A landscape with many valleys, sampled at points; each row gives a point and its height.
A ball rolls from a point to whichever of its 2 nearest points has the largest drop for the distance, and stops where none of them is lower. Distance is the straight distance between rows; heights are no part of it.
Kizu: -1.45 -5.79 +3.01 -2.47 +0.95 -1.89 +0.67 +0.13 -0.53 +0.29 +0.36 +0.25 -1.74 -1.96 +2.65 -2.37 -5.39 +0.88 +1.57 +3.55 +0.39 -0.87 +2.23 +5.14 +0.71 -2.12 +6.96 -0.97 -3.65 +0.55 +0.35 +5.38  height 40.6
likal: +0.61 +1.58 -1.06 +1.07 +0.17 +0.03 +2.09 -3.64 -1.03 -0.42 +0.71 +0.15 +1.15 +2.62 +0.40 +0.60 +2.84 +2.52 -0.05 -0.33 -0.28 -0.43 +1.42 +0.80 -1.72 +2.30 -3.08 +1.80 -2.06 +0.31 +1.30 +1.38  height 25.9
niz: -3.08 -5.94 +0.24 +0.19 -0.71 -1.02 +3.06 +4.47 +0.46 -1.89 -0.39 +3.43 -0.53 -2.77 -1.87 -4.33 -2.06 -3.05 -0.88 +0.80 -2.23 -0.21 -0.36 -0.70 +5.21 -1.11 +2.57 -1.16 -0.64 +0.68 -0.87 +0.78  height 23.2
kegur: -1.08 -3.33 +1.95 -1.12 +1.52 -0.86 -2.13 +2.11 +2.32 +1.28 -0.06 -1.66 +1.58 -2.45 -2.33 +0.38 -2.54 -1.31 +0.97 +2.47 +0.82 +2.55 +0.56 -0.94 +0.21 -4.40 +0.91 -0.91 +3.45 -0.06 -0.52 -0.84  height 25.8
baval: -2.62 -4.26 +1.33 -0.30 +0.78 -0.33 +0.46 +4.00 +1.66 -0.08 +0.26 +1.80 +0.64 -3.21 -3.17 -1.33 -3.16 -1.79 +0.42 +2.35 -1.64 +1.56 +0.78 -1.17 +3.81 -2.86 +0.73 -0.88 +2.84 -0.36 -1.38 -1.08  height 30.7
ralub: +0.15 +3.42 -0.97 +3.34 +1.23 +2.30 +1.57 -1.43 -0.06 -0.09 -0.27 +0.31 +0.14 +0.20 -0.15 +4.68 +1.42 +3.63 +1.10 +0.52 -2.91 +1.96 +0.13 -0.44 +1.20 +4.42 -1.77 +0.03 +1.94 -3.16 +1.47 +2.06  height 17.7
Tada: +2.56 +5.67 -1.59 +0.14 -1.33 +2.01 -1.26 -2.05 -0.75 +0.52 +0.58 -1.47 -0.88 +1.22 +3.36 +4.45 +1.31 +3.35 +0.79 -1.28 -1.51 +0.51 -0.29 +0.50 -1.47 +4.52 -2.99 +2.35 +0.15 -1.36 +1.28 -0.17  height 24.7
Gufat: +1.66 +2.00 -0.92 +4.33 +1.60 +2.30 +1.24 +0.67 -1.66 -1.33 -2.24 +3.32 +0.07 -0.07 -1.06 +2.03 +2.02 +0.48 +1.55 -0.91 -3.45 +0.06 -1.46 -0.54 +4.21 +4.53 +0.71 -2.35 +2.48 -3.82 +0.37 -0.05  height 15.1
Led: +1.72 -0.25 -0.91 +2.03 +4.09 +0.10 -0.12 -3.17 -2.38 -1.80 -0.94 +1.86 +1.57 +0.29 -0.80 +0.12 +3.39 -0.59 +0.39 +0.12 -0.42 -0.91 -1.57 -3.00 +0.95 +1.62 -1.00 -1.29 +4.06 -2.46 +0.63 -1.67  height 30.3
Dol: +0.21 +0.36 -0.88 +3.37 -0.89 +2.66 -0.32 +3.22 -0.35 -0.89 -2.28 +1.86 -0.04 -1.44 -2.64 -0.23 +0.61 -1.34 +1.60 -0.70 -1.15 -0.25 -1.02 -1.33 +3.60 +1.68 +0.30 -3.05 +2.63 -2.19 -1.81 -2.80  height 7.4
mor: -0.58 -0.60 -0.35 -0.02 -0.34 -0.30 -0.95 -0.39 +1.31 +0.65 +0.47 -2.23 +1.20 +0.83 -0.99 -0.39 +0.09 +0.19 -0.17 -0.03 +2.27 +0.27 +0.14 -0.09 -2.09 -2.43 -1.25 +0.45 -0.51 +1.55 -0.06 -0.11  height 27.0
dup: -2.36 -2.27 -1.31 +1.08 +0.16 -1.14 +5.58 -3.98 -0.76 -1.70 +0.59 +2.27 +0.33 +2.36 +0.33 -3.70 +2.75 +0.44 -1.71 +0.81 -0.11 -1.75 +2.51 +0.20 -1.03 +1.61 -0.89 +0.51 -4.36 +2.00 +1.28 +3.41  height 61.6
Lepid: -0.79 +0.51 -0.36 -0.81 +1.05 -1.64 +1.78 -4.89 +0.93 -0.22 +1.03 -1.62 +1.52 +1.58 -1.67 +1.34 +3.52 +3.49 -0.39 +2.66 +1.27 +2.15 +1.50 -0.05 -2.52 +0.88 -4.85 +0.85 -1.02 +1.05 +1.36 -1.03  height 40.5
mude: -2.26 -2.46 +1.27 -2.56 +0.66 -3.40 -0.28 -1.55 +2.18 +0.88 +1.22 -3.00 +1.52 +0.97 -2.04 -1.34 -0.02 +1.28 -0.83 +2.59 +2.34 +2.38 +1.62 +2.23 -2.59 -2.69 -1.78 +1.17 -2.33 +3.49 +1.30 -0.26  height 9.6
moki: -1.79 -1.46 -0.65 +0.79 +0.98 -0.92 +3.40 -3.03 +1.00 -0.11 +0.84 -0.15 +1.29 +0.92 -2.29 +0.10 +2.24 +2.54 -0.76 +2.11 +0.59 +1.20 +2.08 -0.76 -1.25 -0.38 -3.74 +0.52 -0.99 +0.32 +0.73 +0.48  height 38.2
bilig: -2.30 -1.75 +2.78 -4.25 -0.90 -3.30 -1.93 +0.94 +1.88 +1.98 +0.77 -3.60 +0.60 -0.61 +0.09 -1.07 -1.65 +1.25 +1.12 +1.85 +1.18 +2.31 +3.11 +6.25 -1.58 -1.44 -1.01 +1.94 -2.96 +4.65 +0.82 -0.08  height 10.2
Vimus: -2.56 +0.27 -0.26 -1.30 -2.91 -0.23 +1.12 +0.53 +0.83 +0.29 +1.02 -1.85 +0.00 +0.27 +0.57 -2.22 +2.03 +1.01 +0.67 -0.39 -0.08 -0.07 +3.33 +4.20 -1.20 +0.81 -3.92 +2.10 -3.54 +3.49 +0.30 -0.14  height 53.7
vamo: -0.22 -1.88 -1.04 +2.44 +2.97 +0.06 +2.58 -2.53 -1.29 -1.38 -0.48 +1.84 +1.63 +0.39 -1.90 -0.97 +2.65 +0.29 -0.11 +0.60 -0.44 -0.35 +0.15 -2.56 +0.85 +0.37 -1.37 -1.01 +1.66 -1.72 +0.27 +0.03  height 33.1
gif: -3.57 -2.35 +2.14 -3.07 -1.01 -2.38 +0.28 +1.76 +2.76 +2.08 +1.54 -2.33 +0.36 -1.34 -1.28 -0.23 -2.65 +1.63 +0.53 +2.66 +0.34 +2.50 +3.79 +4.45 -0.42 -2.69 -1.24 +2.05 -2.38 +3.37 +0.53 +0.97  height 14.1
Gogod: -3.35 -4.75 +2.71 -3.17 -1.01 -2.10 +1.13 +1.33 +0.80 +1.00 +1.32 -0.46 -2.09 -1.89 +1.98 -1.92 -4.29 +1.21 +1.04 +3.67 -0.51 +0.06 +3.58 +6.37 +0.77 -1.34 +4.46 +0.41 -4.29 +2.79 +0.61 +5.29  height 38.6
fipo: +1.12 +2.76 +0.61 -3.87 -2.30 -1.20 -3.95 +0.74 +1.06 +1.97 +0.78 -3.79 -0.58 +1.00 +2.29 +0.69 -1.37 -0.34 -0.24 -1.91 +2.46 -0.21 +0.27 +2.58 -3.67 -1.29 -0.97 +2.51 -1.64 +3.81 +0.18 -2.01  height 49.8
diru: -2.01 -2.56 -0.61 +1.80 +1.60 -0.37 +4.11 -1.58 +0.53 -0.56 +0.37 +1.68 +1.06 -0.06 -2.53 -1.24 +1.78 +1.34 -1.03 +1.49 -0.38 +0.19 +1.45 -1.91 +0.57 -0.74 -2.37 -0.59 +0.03 -0.76 +0.15 +0.82  height 35.7
lere: +1.83 +2.18 -0.75 +1.66 +2.76 +0.29 +1.22 -4.54 -1.51 -0.75 +0.21 +0.49 +1.53 +2.13 +0.22 +2.45 +2.84 +2.14 -0.21 +0.18 -0.21 +0.22 -0.58 -1.41 -0.96 +2.11 -1.87 +0.18 +0.90 -1.64 +1.91 +1.31  height 21.7
Fum: +0.36 -4.71 +2.78 -2.02 +1.83 -2.21 -1.40 -0.22 -0.74 +1.21 -0.46 -0.27 -0.34 -0.90 +2.66 -2.14 -4.95 -0.41 +2.08 +2.27 +1.57 -0.82 +1.51 +4.62 -1.26 -2.63 +6.89 -0.39 -2.70 +0.82 +0.41 +4.07  height 42.2
vuka: -1.76 -4.29 +2.43 -2.57 +1.54 -3.86 -1.02 -1.39 +1.65 +1.12 +1.24 -2.38 +1.49 +0.76 -0.96 -2.06 -2.44 +0.32 -0.36 +3.24 +2.58 +1.96 +1.53 +2.86 -2.31 -3.75 +1.51 +1.19 -2.09 +2.66 +1.39 +1.51  height 15.5
kapa: -3.12 -1.40 -0.94 -0.16 -1.56 -0.85 +3.57 -2.12 -0.21 -1.22 +1.25 +0.31 -0.38 +1.93 +0.73 -4.19 +2.40 +0.27 -1.31 +0.33 +0.46 -1.83 +2.87 +2.72 -1.22 +1.18 -1.52 +1.41 -4.89 +3.67 +0.57 +2.66  height 60.5
zulol: +3.35 +2.57 -0.96 +3.63 +1.55 +1.55 +0.25 +0.48 -3.06 -1.87 -2.47 +4.10 -0.04 +1.04 -0.03 +0.77 +2.60 -1.19 +0.60 -2.29 -2.33 -1.81 -2.20 -0.64 +3.52 +4.29 +1.75 -1.59 +1.41 -3.34 -0.01 -0.89  height 17.9
lise: -2.39 -3.70 +2.31 -1.62 +0.78 -1.73 -0.10 +2.19 +2.80 +2.24 +0.97 -1.19 +1.09 -2.17 -1.91 +0.49 -4.02 +0.47 +0.51 +3.44 +0.34 +2.78 +2.05 +1.04 +0.38 -4.67 +1.12 +0.64 +0.43 +0.70 -0.26 +1.09  height 22.3
Fuzod: +3.95 +3.92 -0.77 +2.19 +1.40 +1.70 -1.26 -0.87 -2.95 -1.05 -1.56 +3.36 -0.32 +1.49 +1.48 +1.65 +2.24 -0.50 -0.36 -2.86 -1.44 -2.18 -2.75 -2.21 +1.28 +3.11 +1.64 -0.39 +1.96 -3.87 +0.00 -1.20  height 14.3
Momib: +2.21 +1.47 +1.63 -3.37 -1.11 -1.07 -4.46 +1.36 +1.20 +2.45 +0.00 -2.98 -0.32 +0.82 +2.19 +1.17 -3.42 -1.29 +0.06 -1.43 +3.32 -0.39 -0.74 +1.25 -3.70 -3.22 +2.22 +1.49 -0.64 +2.67 +0.09 -0.77  height 47.9
fedo: -0.01 +2.13 -0.94 +0.30 -0.73 -0.12 +2.79 -2.97 -1.36 -0.67 +0.72 +0.64 +0.70 +2.23 +2.11 +0.22 +3.76 +2.20 +0.40 -0.53 -1.73 -0.66 +3.04 +3.04 -1.09 +4.50 -3.99 +2.89 -3.33 +1.29 +1.76 +1.84  height 28.5
sefev: +2.13 +3.94 +0.31 +1.61 +6.40 -0.39 -1.25 -4.75 -1.26 -1.46 -0.59 +1.30 +0.21 +1.50 +1.75 +4.59 +1.59 +0.69 -0.89 -0.16 -2.29 +1.83 -2.91 -1.32 +1.05 +4.08 +0.53 +0.11 +4.47 -2.56 +4.83 +2.17  height 21.6
repe: +1.27 -1.71 -1.44 +2.72 +1.56 -0.08 +2.22 -1.29 -2.97 -2.57 -0.81 +3.95 +0.57 +1.51 -0.23 -4.08 +2.90 -2.87 -0.76 -1.75 -0.84 -3.19 -1.23 -1.44 +1.82 +1.44 +1.15 -0.88 -1.17 -0.96 -0.16 +0.65  height 24.4
bipu: +1.45 +0.99 +0.91 +0.64 -2.29 +1.09 -3.16 +4.03 +0.42 +1.54 -1.22 -0.08 -0.46 +0.18 +1.08 -0.91 -2.93 -3.32 +0.53 -3.56 +0.98 -1.88 -0.81 +0.06 -0.76 -1.87 +4.31 -0.06 -1.07 +1.67 -1.19 -0.18  height 33.3
leb: -0.77 +1.90 -0.78 +1.36 +0.26 +2.03 +0.40 -1.55 +1.16 +0.35 +0.30 -1.91 +0.56 -1.09 -1.86 +3.17 +1.53 +2.76 +0.68 +1.57 +0.22 +1.97 -0.41 -2.04 -0.81 +0.49 -3.13 -1.34 +2.91 -2.12 -0.39 -1.30  height 34.9
Lalu: -2.31 -6.17 +2.39 -1.48 +0.79 -1.74 +0.92 +3.34 +1.33 +0.29 +0.44 +2.15 +0.34 -3.38 -1.29 -2.10 -4.98 -1.73 +0.42 +2.79 -1.71 +1.14 +1.08 +0.34 +3.69 -3.76 +3.53 -0.32 +1.05 -0.12 -0.59 +1.15  height 32.6
pesu: +3.01 +4.90 -0.61 -5.42 -2.06 -0.85 -2.95 -1.61 -0.59 +1.11 +1.80 -2.27 -2.35 +2.15 +3.09 +2.62 +0.05 +0.77 -2.74 -2.58 +2.63 -0.64 -2.27 -1.84 -4.48 -0.94 -2.14 +2.28 -0.50 -0.18 -1.05 -3.23  height 33.9
Riz: +0.73 -0.27 -0.24 +1.71 -0.76 +1.73 -2.82 +3.50 +0.09 +0.12 -1.89 +0.19 +0.28 -1.25 -1.61 -0.41 -0.77 -2.84 +1.58 -1.42 +0.31 -0.31 -1.49 -1.77 +1.34 -0.38 +1.20 -2.49 +3.56 -0.54 -1.56 -3.46  height 13.0
Riko: +1.42 +4.91 -1.37 +2.14 +0.79 +2.07 -0.51 -2.26 -0.56 +0.15 +0.03 -0.75 -0.06 +1.14 +2.18 +4.96 +1.20 +3.56 +0.97 -0.17 -2.34 +1.56 -0.50 +0.30 -0.44 +4.77 -2.21 +1.34 +1.16 -2.28 +2.11 +1.64  height 21.5
fol: -0.78 -0.82 +1.63 -4.00 -0.48 -3.87 -2.68 -1.41 +1.93 +1.30 +1.06 -4.67 +1.32 +0.64 -0.92 -0.73 -0.15 +0.99 -0.05 +1.50 +2.62 +2.32 +1.17 +3.66 -2.95 -1.85 -2.05 +1.72 -2.57 +4.64 +1.24 -1.64  height 2.8
tup: -2.73 -3.71 -0.68 +1.46 -2.11 +0.39 +4.53 +5.43 +0.43 -1.57 -0.52 +3.37 -0.97 -2.67 -2.66 -3.06 -0.81 -2.44 -0.93 +0.15 -3.01 -0.58 -0.13 -0.95 +5.60 -0.08 +1.62 -2.00 -2.30 -0.22 -1.71 +1.06  height 20.9
bonit: +3.05 +5.24 -1.23 +0.18 -1.64 +2.17 -2.25 -0.54 -1.14 +0.70 -0.02 -0.09 -1.26 +1.33 +2.28 +2.98 +0.32 +0.81 -0.94 -3.19 +0.46 -1.52 -2.38 -2.55 -1.90 +1.01 -0.02 +0.25 +1.06 -2.26 -0.79 -1.90  height 22.8
Muba: -2.93 -2.20 +0.79 +0.16 +0.52 +0.39 +0.37 +2.98 +2.67 +0.94 +0.70 +0.06 +1.05 -2.72 -3.48 +0.39 -2.12 -0.20 +0.19 +2.29 -0.41 +2.22 +0.92 -1.95 +1.90 -3.74 -0.75 -1.06 +3.16 -0.85 -1.06 -1.44  height 28.6
vodod: -3.56 -1.69 +1.18 -0.92 -1.11 -0.86 +1.22 +2.60 +3.29 +1.65 +1.44 -1.14 +0.31 -1.77 -2.49 +0.26 -2.60 +1.21 -0.07 +2.33 -0.29 +2.15 +2.73 +1.62 +0.51 -3.36 -1.43 +0.88 -0.85 +1.71 -0.65 +0.71  height 18.6
Zofo: -4.00 -2.46 -0.65 +1.04 -2.51 +0.04 +5.21 +1.95 +1.51 -0.17 +1.32 +1.00 -0.92 -1.23 -1.33 -2.28 -0.04 +0.60 -1.36 +0.87 -1.77 -0.23 +2.73 +0.81 +1.35 -0.56 -1.19 +0.62 -3.69 +1.98 -0.81 +2.96  height 56.8
reg: +0.00 -3.72 +0.83 +0.85 -0.28 -0.16 -1.93 +4.56 -0.41 -0.43 -2.22 +1.35 +0.46 -1.45 -1.48 -3.20 -2.44 -4.19 +1.23 -0.44 -0.31 -0.66 -0.46 -0.01 +3.12 -1.16 +3.47 -1.43 +2.02 +0.56 -1.45 -1.20  height 27.5
duzi: -0.07 -0.61 -1.02 +3.87 -0.67 +1.80 +2.59 +1.93 -0.63 -0.84 -1.30 +2.30 +0.04 -0.44 -2.23 -0.82 +1.36 -0.46 +0.67 -0.94 -2.02 -0.76 -0.21 -1.28 +2.88 +1.40 +0.16 -2.11 +0.09 -1.89 -1.28 +0.22  height 13.3
nit: -2.61 +0.14 -0.06 +1.21 +0.55 +1.40 +0.86 +0.32 +2.12 +0.39 +0.69 -0.84 +0.90 -2.43 -3.22 +2.03 +0.41 +1.74 +0.37 +2.26 +0.04 +2.40 +0.17 -2.39 +0.47 -1.68 -2.71 -1.62 +3.52 -1.76 -1.36 -1.88  height 31.9
deve: -1.43 +2.08 -1.26 +1.71 -1.50 +2.29 +1.31 -0.31 +1.55 +0.90 +0.42 -1.81 +0.11 -0.43 -1.28 +3.16 +1.17 +3.62 +1.07 +0.85 -0.63 +1.49 +1.37 -0.23 -0.57 +1.28 -4.03 +0.22 +0.74 -1.25 -0.52 -0.65  height 37.6
viri: -3.80 -2.79 -1.13 +1.35 -3.17 +0.58 +5.16 +1.92 +0.50 -1.50 +0.87 +0.91 -1.81 -0.99 -0.61 -3.47 +0.44 -0.95 -1.49 +0.08 -1.82 -1.67 +1.98 +1.14 +1.95 +0.87 +1.16 -0.07 -5.18 +2.54 -0.77 +4.27  height 57.9
Debuk: +2.65 +1.93 -0.36 +1.07 -0.83 +1.15 -2.55 +2.19 -1.97 -0.44 -1.77 +2.18 -0.29 +0.91 +0.77 -1.17 +0.38 -3.34 -0.53 -4.01 +0.64 -2.98 -2.54 -2.38 +0.30 -0.13 +2.40 -0.90 +1.22 -1.24 -1.88 -3.04  height 30.0
met: +0.90 +1.62 -0.63 -0.78 +1.70 -0.91 +0.23 -5.39 +0.61 -0.41 +1.05 -2.57 +1.60 +1.25 -0.97 +2.54 +3.20 +2.85 -0.48 +2.42 +2.04 +2.10 -0.52 -1.65 -2.63 +0.34 -4.26 -0.33 +0.70 -0.36 +1.34 -1.30  height 40.3
parip: +3.63 +7.17 -1.42 -3.38 -1.35 +1.11 -2.18 -3.00 -1.45 +0.58 +1.59 -1.84 -2.49 +1.62 +4.52 +4.73 +0.49 +3.05 -0.88 -1.39 -0.24 +0.97 -1.93 -1.14 -2.56 +3.75 -3.09 +2.40 +1.18 -2.36 +0.55 -1.63  height 28.3
teriz: +2.21 +1.79 -0.83 -1.26 +2.32 -0.28 -1.24 -4.92 +0.29 -0.70 +0.96 -2.69 +1.28 +0.49 -0.26 +2.12 +3.19 +0.64 -0.73 +1.47 +2.94 +1.39 -2.47 -3.47 -2.94 -0.84 -2.70 -1.38 +2.82 -1.33 +0.48 -2.02  height 38.1
sonep: -1.22 -2.69 -0.72 +2.46 -0.16 +0.72 +1.05 +3.86 -0.86 -1.74 -1.89 +3.05 -0.25 -2.08 -3.53 -2.00 +0.39 -2.31 +0.68 +0.55 -1.89 -0.32 -0.79 -1.34 +5.45 +1.06 -0.21 -2.49 +2.79 -1.42 -1.91 -3.39  height 1.7
kos: +4.18 +5.66 -1.11 -3.92 +0.48 +0.31 -2.42 -3.82 -1.70 -0.12 +1.26 -1.18 -2.02 +1.27 +2.86 +4.17 +1.21 +1.29 -2.40 -1.36 +1.94 +0.30 -3.91 -4.30 -3.24 +0.66 -1.23 +0.14 +2.59 -3.36 -0.49 -2.64  height 33.6
Beto: -1.01 -6.19 +1.11 +0.10 -0.49 -1.22 -0.22 +4.87 -0.70 -1.50 -1.84 +2.60 -0.26 -2.33 -1.53 -4.30 -3.27 -4.50 +0.97 +0.74 -1.53 -0.26 -0.58 +1.09 +5.10 -0.63 +4.25 -1.52 +0.82 +0.86 -1.01 -0.55  height 25.4
Leto: -4.46 -2.27 -0.89 -0.47 -2.71 -0.67 +3.63 +0.17 +0.59 -1.50 +1.32 -0.15 -1.80 +0.56 +1.25 -4.88 +1.08 -0.99 -1.51 +0.40 -0.45 -1.88 +3.07 +3.42 -0.19 +0.70 +0.74 +0.64 -5.36 +4.63 +0.44 +4.25  height 59.3
sezuk: +2.84 +3.57 -0.29 +1.27 +3.97 -0.12 +0.09 -4.73 -1.82 -0.62 -0.03 +1.58 +0.83 +2.76 +1.93 +3.89 +2.35 +1.64 -1.02 -0.74 -1.72 +0.53 -1.45 -1.12 -0.22 +3.18 -0.60 +1.47 +1.46 -2.13 +3.40 +2.52  height 18.3
sus: +2.01 -3.23 +3.06 -2.20 +1.80 -2.27 -3.23 +0.61 +0.01 +2.16 -0.77 -1.43 +0.78 -0.63 +1.75 -0.65 -4.78 -1.34 +2.05 +1.13 +2.27 -0.12 +0.73 +2.55 -1.93 -3.56 +5.87 -0.06 -0.53 +0.57 +0.16 +1.66  height 44.3
rego: -3.33 -4.28 +2.11 -1.65 -0.76 -1.63 +1.10 +1.68 +1.38 +1.04 +0.76 -0.80 -0.53 -0.99 +0.40 -2.22 -3.75 -0.05 +0.09 +2.26 +0.18 +0.67 +2.63 +4.00 +0.28 -2.70 +2.82 +0.84 -3.34 +2.69 +0.46 +4.09  height 36.7
sas: -0.17 +1.80 -0.83 +3.70 +1.46 +2.67 +1.66 -0.08 -0.41 -0.53 -1.16 +1.63 +0.43 -1.07 -1.63 +2.70 +1.51 +2.04 +1.26 +0.48 -2.31 +1.31 -0.77 -1.74 +2.62 +3.09 -1.27 -2.06 +3.04 -3.90 -0.17 -0.32  height 19.2
zega: +3.18 +4.18 -0.14 +0.09 -1.56 +1.76 -2.74 +1.56 -1.93 +0.19 -1.04 +1.99 -1.56 +1.38 +1.85 +1.20 +0.49 -1.49 -1.37 -4.80 +0.48 -3.03 -3.16 -3.47 -1.05 +0.35 +1.70 -0.14 +1.22 -2.57 -2.06 -3.25  height 26.9
veva: +2.44 +3.35 +0.05 +1.43 +5.36 +0.80 -1.16 -4.39 -1.80 -1.30 -0.93 +0.73 +0.39 -0.49 +1.09 +3.95 +2.62 +0.68 +0.43 +0.61 -1.16 +1.48 -3.27 -2.19 +0.89 +3.82 -0.12 -1.24 +6.01 -3.68 +2.95 -0.18  height 24.3
Zuz: -2.03 -2.81 +0.21 +0.50 -0.43 -0.69 +0.44 +0.69 +1.23 +0.28 +0.39 -0.97 +0.86 +0.13 -1.16 -2.47 -1.14 -0.72 -0.38 +0.40 +1.22 -0.16 +0.80 +0.74 -0.71 -2.59 +0.27 +0.21 -1.56 +1.81 -0.10 +1.85  height 31.1
sodav: -2.95 -6.24 +1.99 -1.11 +0.45 -1.90 +1.82 +1.93 +1.49 -0.22 +0.78 +0.83 -0.23 -1.94 -0.20 -3.14 -4.29 -0.89 -0.31 +2.35 -0.45 +0.69 +1.35 +1.70 +1.75 -3.12 +3.69 -0.06 -1.81 +1.28 +0.38 +3.82  height 34.7
Vuko: -4.41 -1.82 -0.02 -0.88 -2.90 -0.51 +3.48 +1.82 +1.98 +0.42 +1.38 -0.76 -0.79 -0.89 -0.82 -2.20 +0.03 +0.94 -0.27 +1.02 -0.91 +0.22 +4.00 +3.62 +0.37 -0.82 -2.31 +1.81 -3.88 +3.54 -0.19 +2.12  height 55.5
denip: +2.51 -0.89 -1.46 +2.94 +1.65 +0.10 +1.51 +0.36 -3.50 -2.81 -2.39 +4.90 +0.30 +1.08 -1.03 -2.91 +3.19 -2.83 +0.18 -1.65 -1.88 -2.73 -1.79 -0.57 +4.23 +3.61 +1.40 -1.79 +0.55 -1.97 -0.69 -1.51  height 21.4
sib: -0.01 +3.25 -1.69 +0.61 -3.04 +2.33 -0.64 +0.14 +0.87 +1.01 +0.34 -2.99 -0.48 +0.31 +0.62 +2.95 +0.70 +2.65 +1.23 -0.53 -0.14 +0.72 +0.90 +0.65 -1.56 +1.42 -3.85 +0.84 -0.23 +0.23 -0.24 -1.43  height 40.2
lifu: +2.25 +1.13 -0.77 +2.47 -1.04 +1.31 -0.64 +1.93 -2.23 -1.13 -1.57 +3.44 -0.34 +1.31 +0.28 -2.44 +1.32 -3.11 -0.47 -3.72 -0.38 -3.36 -1.90 -1.48 +1.30 +0.58 +2.85 -1.11 -1.11 -1.15 -1.62 -1.00  height 32.7
tugak: -0.37 -2.33 -1.15 +2.42 +0.04 -0.03 +1.72 -0.19 -1.34 -1.70 -0.47 +2.11 +0.48 +0.91 -0.50 -4.64 +1.12 -2.47 -0.83 -1.49 +0.16 -2.86 -0.62 -1.02 +0.63 -0.66 +1.55 -0.71 -1.78 +0.64 -0.30 +1.49  height 27.6
nizak: +3.66 +6.45 -0.98 -5.15 -1.76 +0.39 -2.28 -2.55 -1.30 +0.70 +1.66 -1.60 -3.15 +1.86 +4.03 +4.27 +0.06 +2.45 -2.39 -2.08 +1.16 +0.00 -2.76 -2.55 -3.80 +1.42 -2.37 +1.96 +0.83 -2.52 -0.91 -2.68  height 31.0
ginu: +2.66 +2.09 -0.26 +0.28 +4.12 +0.71 -2.01 -4.20 -2.43 -1.95 -0.72 +0.29 +0.64 -1.12 +0.26 +1.88 +3.24 -0.76 +0.04 +0.67 +0.45 -0.19 -3.34 -3.42 +0.09 +2.20 -0.96 -1.82 +6.46 -3.07 +0.62 -3.08  height 27.4
topo: +1.25 +4.18 -1.27 -1.33 -3.22 +1.46 -2.32 +0.16 +0.82 +1.34 +0.58 -3.31 -0.95 +0.90 +2.33 +2.15 +0.41 +1.65 +0.77 -1.92 +0.96 -0.27 +0.33 +0.92 -2.81 +1.05 -3.30 +1.80 -0.98 +1.23 -0.30 -2.47  height 41.2
mub: +3.87 +3.99 -0.92 -2.14 +1.89 +0.39 -2.56 -4.56 -1.01 -0.50 +0.94 -1.82 -0.67 -0.12 +1.84 +3.11 +2.09 +0.05 -1.35 -0.02 +2.29 +0.78 -3.96 -4.53 -2.84 -0.12 -1.25 -1.40 +4.19 -2.79 +0.05 -2.83  height 35.8
naba: +1.13 +1.67 -0.67 -0.14 -0.26 +0.56 -2.33 -0.34 +1.03 +0.67 +0.29 -2.29 +0.67 +0.75 -0.22 +0.68 -0.07 -0.47 -0.05 -0.94 +2.37 -0.20 -1.44 -1.77 -2.45 -1.86 -0.76 -0.33 +1.10 +0.53 -0.40 -1.40  height 22.9
nito: -2.07 -4.32 -0.25 +1.48 +0.22 -0.72 +2.01 +1.36 +0.34 -1.00 -0.16 +1.37 +0.73 -0.26 -1.41 -4.18 -0.64 -2.20 -0.67 +0.19 +0.10 -0.92 +0.27 -0.73 +1.53 -2.00 +1.03 -0.82 -0.96 +0.81 -0.35 +1.63  height 30.8
tisa: -1.45 -2.67 -1.36 +2.91 -0.79 +0.80 +4.81 +2.55 -0.58 -1.91 -1.12 +3.72 -0.22 -1.57 -2.66 -2.55 +1.32 -1.18 -0.55 -0.18 -2.36 -0.79 -0.12 -1.35 +4.58 +1.45 +0.09 -1.97 -1.40 -1.26 -1.46 +0.77  height 17.6
Lin: -0.68 +1.52 +0.26 -2.83 -2.82 -0.81 -2.26 +0.90 +0.87 +1.20 +0.73 -3.39 -0.12 +0.68 +1.87 -1.01 +0.52 +0.25 +0.86 -1.51 +1.20 -0.14 +2.03 +4.34 -2.44 -0.39 -2.56 +2.26 -2.95 +4.19 +0.44 -1.34  height 51.8
Rufo: +3.78 +6.01 -0.73 +0.46 +0.26 +2.08 -1.99 -1.41 -2.44 +0.04 -0.46 +1.81 -1.64 +1.67 +3.12 +3.90 +0.85 +0.97 -1.24 -3.35 -1.19 -1.20 -3.44 -2.82 -0.47 +2.87 +0.80 +0.66 +1.69 -4.02 -0.07 -0.91  height 18.8
pesod: +1.69 +4.61 -1.01 -0.58 -3.90 +1.56 -2.60 +1.36 +0.37 +1.69 +0.22 -1.86 -1.78 +1.21 +2.43 +1.51 -0.42 -0.26 +0.00 -3.57 +1.04 -1.84 -0.25 +0.18 -2.90 -0.34 -0.76 +1.74 -1.56 +1.22 -1.00 -1.77  height 38.8
Babus: +1.10 -2.45 +1.66 +0.47 -0.89 +0.29 -2.72 +4.47 +0.14 +1.06 -1.97 +0.52 +0.19 -0.88 +0.06 -1.80 -3.94 -4.11 +1.95 -1.59 +0.38 -0.83 -0.18 +0.91 +0.92 -1.88 +5.59 -1.05 +0.16 +1.14 -0.91 +0.66  height 30.2
dor: +1.30 +0.96 -0.78 +1.00 +0.52 +1.56 -2.72 +0.42 -0.01 -0.06 -0.76 -1.01 +0.72 -0.53 -0.39 +0.36 +0.51 -1.45 +0.35 -1.20 +1.35 -0.45 -2.06 -3.22 -0.75 -0.86 +0.08 -1.72 +3.82 -1.03 -1.02 -2.99  height 18.0
zib: +1.60 +3.25 +0.02 -0.66 -3.31 +1.40 -3.25 +3.10 +0.59 +2.03 -0.61 -1.06 -1.41 +0.97 +1.96 +0.73 -2.33 -2.00 -0.17 -3.99 +1.43 -2.11 -0.73 -0.51 -2.35 -1.67 +2.26 +1.36 -1.26 +1.56 -1.36 -1.23  height 36.1
fevon: +2.80 -1.01 +2.56 -3.05 +0.86 -1.77 -4.45 +1.06 +0.72 +2.92 -0.22 -2.73 +0.55 +0.12 +1.99 +1.17 -4.35 -1.53 +1.30 -0.16 +3.10 -0.09 -0.14 +2.03 -3.19 -3.53 +4.60 +0.86 -0.30 +1.96 +0.17 +0.17  height 46.2

Where does a ball stop that starts at each point below?
Debuk -> Fuzod
Babus -> sonep
Lepid -> sezuk
lifu -> Fuzod
nito -> Fuzod
mub -> ralub
naba -> sonep
dup -> fol
sib -> fol
pesu -> ralub
kapa -> fol
Fum -> fol
